The views of a scene show one set of named points, each view turned or mirrored, shifted and resized as a whole, with a little noise and some points left out.
In the rows, zero is written as 128.

Scene 1
View 1
Vud: [109 105 139 135  92 138 134 112  88 104  87 156 171  87 137 118 121 137
 103 116 161 156 139 141 135 137]
tusor: [116 111 121 125  82 144 134 134  90  92  77 155 164 111 129  97 142 146
 112 112 166 148 133 153 141 142]
rini: [ 94 120 162 140 100 135 134  93 110 113 105 169 176  63 157 136 108 139
  88 129 144 159 133 135 120 131]
Bom: [101 163 162 138  93 147 116  94 137 131  93 195 186  63 161 139 116 144
  94 137 120 169 104 150 115 135]
Kamo: [ 87  78 145 140 116 143 152 116  90  90  95 161 151  72 147 114 108 164
  84 135 159 132 160 143 111 118]
zamuv: [ 93  77 154 132 105 120 161  98 103  78 119 147 158  70 153 121 118 143
  89 124 166 143 166 129 131 119]
noz: [119 115 140 134  82 129 124 103  86 113  87 153 182  87 134 128 122 119
 112 106 160 173 129 137 149 146]
gevu: [114 147 145 127  79 138 123 107 122 112  92 174 181  88 148 122 136 134
 106 119 141 168 112 147 137 143]
Goz: [ 82 142 162 126  99 148 140 110 140  98 113 185 166  77 168 119 126 167
  80 142 132 139 122 145 103 126]
zul: [125  84 118 140 101 127 146 110 111  85  75 172 154  72 136 109 138 149
 111 131 152 155 161 163 142 114]
gaba: [118 110 141 136  90 125 134  98 108 104  91 165 174  73 144 127 127 130
 107 119 151 168 139 143 144 130]
vakuv: [126 130 155 138  84 114 123  74 124 121 100 171 191  55 152 148 122 109
 110 116 138 192 128 138 152 133]
Baliz: [100 148 159 127  81 141 123 104 110 116 105 164 187  89 152 128 122 132
  98 115 146 164 110 134 128 149]
geken: [136 114 118 141  88 134 122 109 101 114  59 175 173  80 129 118 134 133
 121 120 148 173 135 165 150 133]
bef: [126 153 137 127  81 131 126 101 153 104  88 192 177  77 154 119 152 140
 111 129 128 172 117 162 142 130]
sobi: [ 99 126 153 133  90 143 127 109  94 114  98 160 179  87 147 125 114 138
  96 116 152 157 123 135 125 144]
dabak: [111 115 153 135  94 121 137  87 121 104 105 168 176  62 154 136 123 128
 101 124 145 169 140 138 140 126]
View 2
zul: [ 96 149 116 108 145 124 146 122 136 154 141 152  89 132 150 100  93 105
 139 115  82 148 114 154 173  98]
geken: [120 157  94 122 149 120 134 122 161 161 150 149  96 125 139  85 102 118
 129 113  74 150 121 110 164 102]
noz: [140 152  99 127 144 119 128 125 156 161 139 140 102 138 119 101 104 118
 112 123  85 131 133 113 138 113]
rini: [ 89 144  95 128 156 138 129 131 150 152 146 136 134 147 114 117 113 125
 119 135 110 123 118 146 135 127]
tusor: [122 153 102 133 146  80 122 119 130 152 127 166  95 124 141  95  80 113
 118 111  74 131 115 133 155 115]
Vud: [118 147 103 125 152 109 126 121 143 154 131 147 104 139 130 112  93 120
 121 124  89 130 125 138 143 118]
gaba: [113 150 106 122 143 131 137 130 148 158 144 141 110 139 122 101 107 113
 118 123  93 131 123 133 147 110]
dabak: [101 146 108 121 140 147 141 138 147 155 150 136 122 145 112 103 117 112
 114 128 103 126 120 139 142 112]
sobi: [109 147  91 137 156 112 119 125 147 153 137 144 126 140 117 112 102 127
 112 129  98 119 120 132 133 131]
Baliz: [109 151  85 145 148 115 119 134 148 152 147 148 139 136 106  97 112 125
 101 126 101 114 113 120 128 130]
Bom: [ 70 152  69 144 160 141 122 139 165 151 172 146 158 132 109  87 129 135
 115 128 108 129  98 115 141 131]
vakuv: [120 153 100 125 136 161 142 143 166 163 162 128 126 143 100  90 133 114
 105 127 100 130 126 109 136 107]
Goz: [ 50 144  88 142 155 120 126 138 130 142 153 159 154 133 119 101 107 122
 116 125 114 115  88 159 146 134]
gevu: [106 154  87 142 144 115 125 135 150 154 154 153 130 128 114  82 112 119
 106 117  92 124 108 113 142 120]
View 3
Bom: [117 135 114 140 113 144 105 135 144 113 144 123 134 140 140 168 151 145
 114 126 157 109 141 115 102 120]
dabak: [117 141 124 138 110 141 121 147 135 127 140 117 152 128 126 138 139 145
 119 132 151 119 162 125 118 118]
rini: [115 146 116 136 110 141 119 143 136 128 146 108 152 126 133 151 140 143
 111 130 160 123 151 124 112 124]
geken: [114 139 125 136 108 146 106 140 136 125 114 120 145 139 119 136 143 152
 124 112 138 121 144 150 132 112]
noz: [107 134 135 141 122 140 110 143 134 128 128 105 149 129 124 132 140 145
 122 122 149 136 151 146 121 114]
sobi: [107 137 121 139 119 143 108 140 136 129 136  99 151 124 135 150 140 143
 115 128 154 131 144 136 114 118]
Kamo: [114 161  96 126  94 147 123 143 130 144 133  93 173 111 129 148 131 145
 106 127 151 126 144 136 134 125]
zul: [118 151 109 129  94 150 118 145 131 137 116 115 163 125 119 133 136 150
 119 121 132 114 152 142 144 114]
gevu: [109 127 124 143 121 148 102 139 140 121 131 113 142 133 135 151 146 144
 122 128 141 117 148 130 114 110]
tusor: [103 134 115 138 117 152 100 140 133 136 111  95 160 121 130 140 138 146
 122 124 127 127 142 152 136 105]
Vud: [108 142 120 136 113 144 112 142 133 134 126 100 158 123 127 139 137 145
 117 124 146 133 146 145 127 116]
bef: [117 128 118 142 110 153 102 140 141 117 125 130 139 141 133 151 149 148
 126 127 129  98 152 124 122 106]
Baliz: [106 129 125 144 125 143 105 139 139 123 140 105 145 129 139 153 143 141
 118 132 151 125 148 128 108 114]
gaba: [114 141 124 137 110 143 116 144 134 128 131 114 153 129 124 136 140 146
 121 126 146 123 156 136 125 116]
zamuv: [114 153 110 132 102 144 131 151 128 145 140  97 176 108 128 133 129 142
 112 139 149 126 165 129 131 121]
Goz: [114 140  96 137 107 152 110 139 139 128 145 106 155 122 148 170 142 141
 110 139 146 104 145 110 114 117]
View 4
tusor: [139 124 123 137 130 139 133 144 134 125 119 124 123 123 126 125 135 124
 129 122 131 118 111 131 139 135]
sobi: [133 128 119 129 135 145 136 117 126 133 106 130 128 104 131 132 132 133
 124 111 138 114 127 121 133 134]
bef: [132 103 123 118 122 156 147 129 123 137 109 127 134 112 118 109 153 132
 132 105 151 121 127 145 120 141]
noz: [134 126 119 132 128 147 135 125 139 138 122 129 130 116 143 133 134 138
 126 115 141 109 129 125 131 134]
vakuv: [122 116 119 116 126 159 141 110 137 147 118 133 141 106 144 126 142 145
 123 105 158 105 138 134 116 136]
geken: [132 119 125 126 122 148 138 135 138 146 123 118 134 124 133 127 145 133
 130 122 144 126 130 141 132 134]
dabak: [117 122 123 117 134 153 136 115 134 137 111 130 138 102 134 123 134 135
 121 113 154 109 124 132 123 134]
rini: [120 128 123 119 139 150 136 108 125 138 100 129 136  95 130 129 132 133
 120 113 147 115 128 125 129 133]
Goz: [124 119 125 118 141 148 140 114 109 127  85 130 131  90 108 115 136 123
 122 107 145 122 118 130 129 139]
Bom: [131 114 120 117 128 155 148 106 110 145  91 129 136  94 120 121 147 137
 127 100 147 125 144 130 122 140]
gevu: [138 115 118 127 126 151 143 123 124 135 109 131 129 109 127 121 144 136
 129 104 142 115 130 130 124 139]
Kamo: [113 138 133 122 149 139 125 123 130 131 100 118 134 100 120 130 122 117
 116 134 141 125 107 128 144 127]
gaba: [123 123 124 122 132 150 135 123 137 138 116 127 135 111 135 126 136 133
 123 117 149 112 123 133 128 133]
Baliz: [137 121 116 129 131 149 141 115 121 133 104 135 128 102 130 126 137 136
 126 101 140 110 131 122 125 138]
Vud: [128 130 123 130 135 143 132 127 135 134 115 125 130 113 134 131 131 130
 124 121 139 116 120 127 136 131]
zamuv: [104 135 128 117 150 146 124 118 139 124 109 129 136  97 130 126 119 123
 112 126 153 104 101 127 133 128]
View 5
rini: [143 130 117 131 129 113 120 127 124 139 151 149 109 134 131 138 114 131
 104 125 141 102 142 145 120 133]
gaba: [139 139 133 125 125 114 104 127 121 128 144 133 111 140 142 139 116 133
 118 130 136 109 150 140 129 136]
noz: [136 133 145 121 123 119 103 134 113 129 150 133 110 141 139 133 112 142
 121 126 143 119 166 143 136 130]
tusor: [128 148 130 133 129 109  99 123 104 118 140 114 120 147 143 141 114 152
 111 110 134 135 161 135 144 146]
Baliz: [137 134 119 117 131 115 111 128 108 140 157 148 108 136 129 144 100 140
 110 112 146 103 165 141 128 134]
zul: [139 147 128 139 127 108  96 119 125 115 127 115 124 143 150 142 129 130
 116 134 125 120 133 136 132 146]
vakuv: [146 132 139 106 123 121  99 132 124 138 150 149 106 135 139 142 108 120
 130 139 143  86 159 142 121 126]
dabak: [142 137 128 123 123 114 110 127 125 134 148 142 104 140 142 143 115 126
 115 134 136  96 146 140 123 135]
Bom: [145 131 100 110 142 115 102 124 113 146 149 159 125 121 122 147  99 122
 113 114 149  88 150 147 113 134]
zamuv: [137 139 129 151 117 106 132 123 132 126 148 131  93 152 150 137 129 139
  94 136 123 113 131 136 128 142]
Kamo: [138 136 114 158 129 105 127 122 128 125 140 128 114 140 138 133 131 142
  90 124 129 129 123 143 127 143]
Goz: [139 143  86 131 138 103 118 114 112 140 148 148 114 135 129 154 108 132
  94 108 136  95 136 137 117 147]
geken: [139 141 137 119 131 117  84 126 115 121 131 122 133 134 140 137 116 132
 130 127 139 121 156 142 134 137]
sobi: [137 131 122 128 130 114 116 130 113 138 155 145 109 136 129 137 108 142
 106 115 145 113 157 144 128 133]
gevu: [137 140 119 112 132 113  97 125 106 135 148 140 116 136 134 147 101 135
 118 114 143 102 164 139 129 139]
bef: [140 150 110 107 136 110  83 116 108 130 136 135 126 135 140 158 103 121
 126 119 136  90 156 133 126 146]
View 6
Kamo: [155 112 137 105 137 112 101 146  67 158 163 146 119 148  98  98 135 161
 152 126 118 143 135 140 119 139]
Goz: [155 117 124  99 163 113  95 150  79 133 139 148 127 146 139  95 131 165
 147 131 122 135 167 160 127 114]
zul: [147 118 137 117 139 121 107 136  89 156 161 152 140 146 102 117 128 161
 133 122  96 130 132 122 145 135]
gaba: [149 128 128 113 133 126 107 130  98 140 147 127 137 137 113 115 131 150
 133 122 111 138 140 141 143 122]
Bom: [148 133 122  91 164 121 102 125 103 122 134 127 147 145 152 109 134 151
 145 135 129 124 160 169 130 115]
gevu: [150 129 122 103 136 134 100 131 105 130 128 128 145 142 134 115 120 154
 134 129 114 136 156 148 142 114]
dabak: [150 130 126 114 141 122 108 132  97 135 148 124 132 133 117 110 139 148
 132 121 115 139 144 149 143 117]
Baliz: [153 129 120 100 130 132  99 133  99 127 126 119 135 139 132 108 123 150
 139 130 125 143 157 158 133 112]
sobi: [154 126 125 100 124 130  99 133  92 137 135 121 132 143 119 107 125 151
 144 129 125 145 149 151 126 122]
bef: [145 128 123 109 157 128 102 133 110 129 134 145 154 143 144 120 121 160
 127 128 102 121 160 141 155 111]
Vud: [152 122 130 107 119 131 102 133  90 147 143 127 135 143 106 113 123 153
 140 126 115 144 139 137 131 129]
vakuv: [145 142 123 113 145 127 115 118 114 125 144 108 141 127 127 119 144 139
 125 120 117 133 142 157 152 111]
rini: [152 128 126 103 145 118 105 134  88 137 148 123 127 138 121 103 141 149
 144 125 127 140 146 160 127 121]
tusor: [153 115 129 108 109 139  95 140  91 151 133 143 142 151 108 118 103 163
 136 129 101 144 146 122 137 128]
noz: [150 131 126 108 112 137 105 124 104 140 137 113 140 137 109 119 124 145
 133 124 115 145 138 140 139 124]
zamuv: [156 118 132 121 133 112 107 150  71 152 162 134 109 132  92  96 143 155
 136 115 114 152 138 141 135 124]
geken: [144 128 132 107 130 136 106 119 108 146 144 134 157 147 116 130 118 152
 133 127 103 126 134 129 144 133]

In a view up to two points have been moved. Name them for each view, in the order of its rows, or write none.
view 1 => bef
view 2 => noz
view 3 => none
view 4 => zamuv
view 5 => sobi
view 6 => dabak
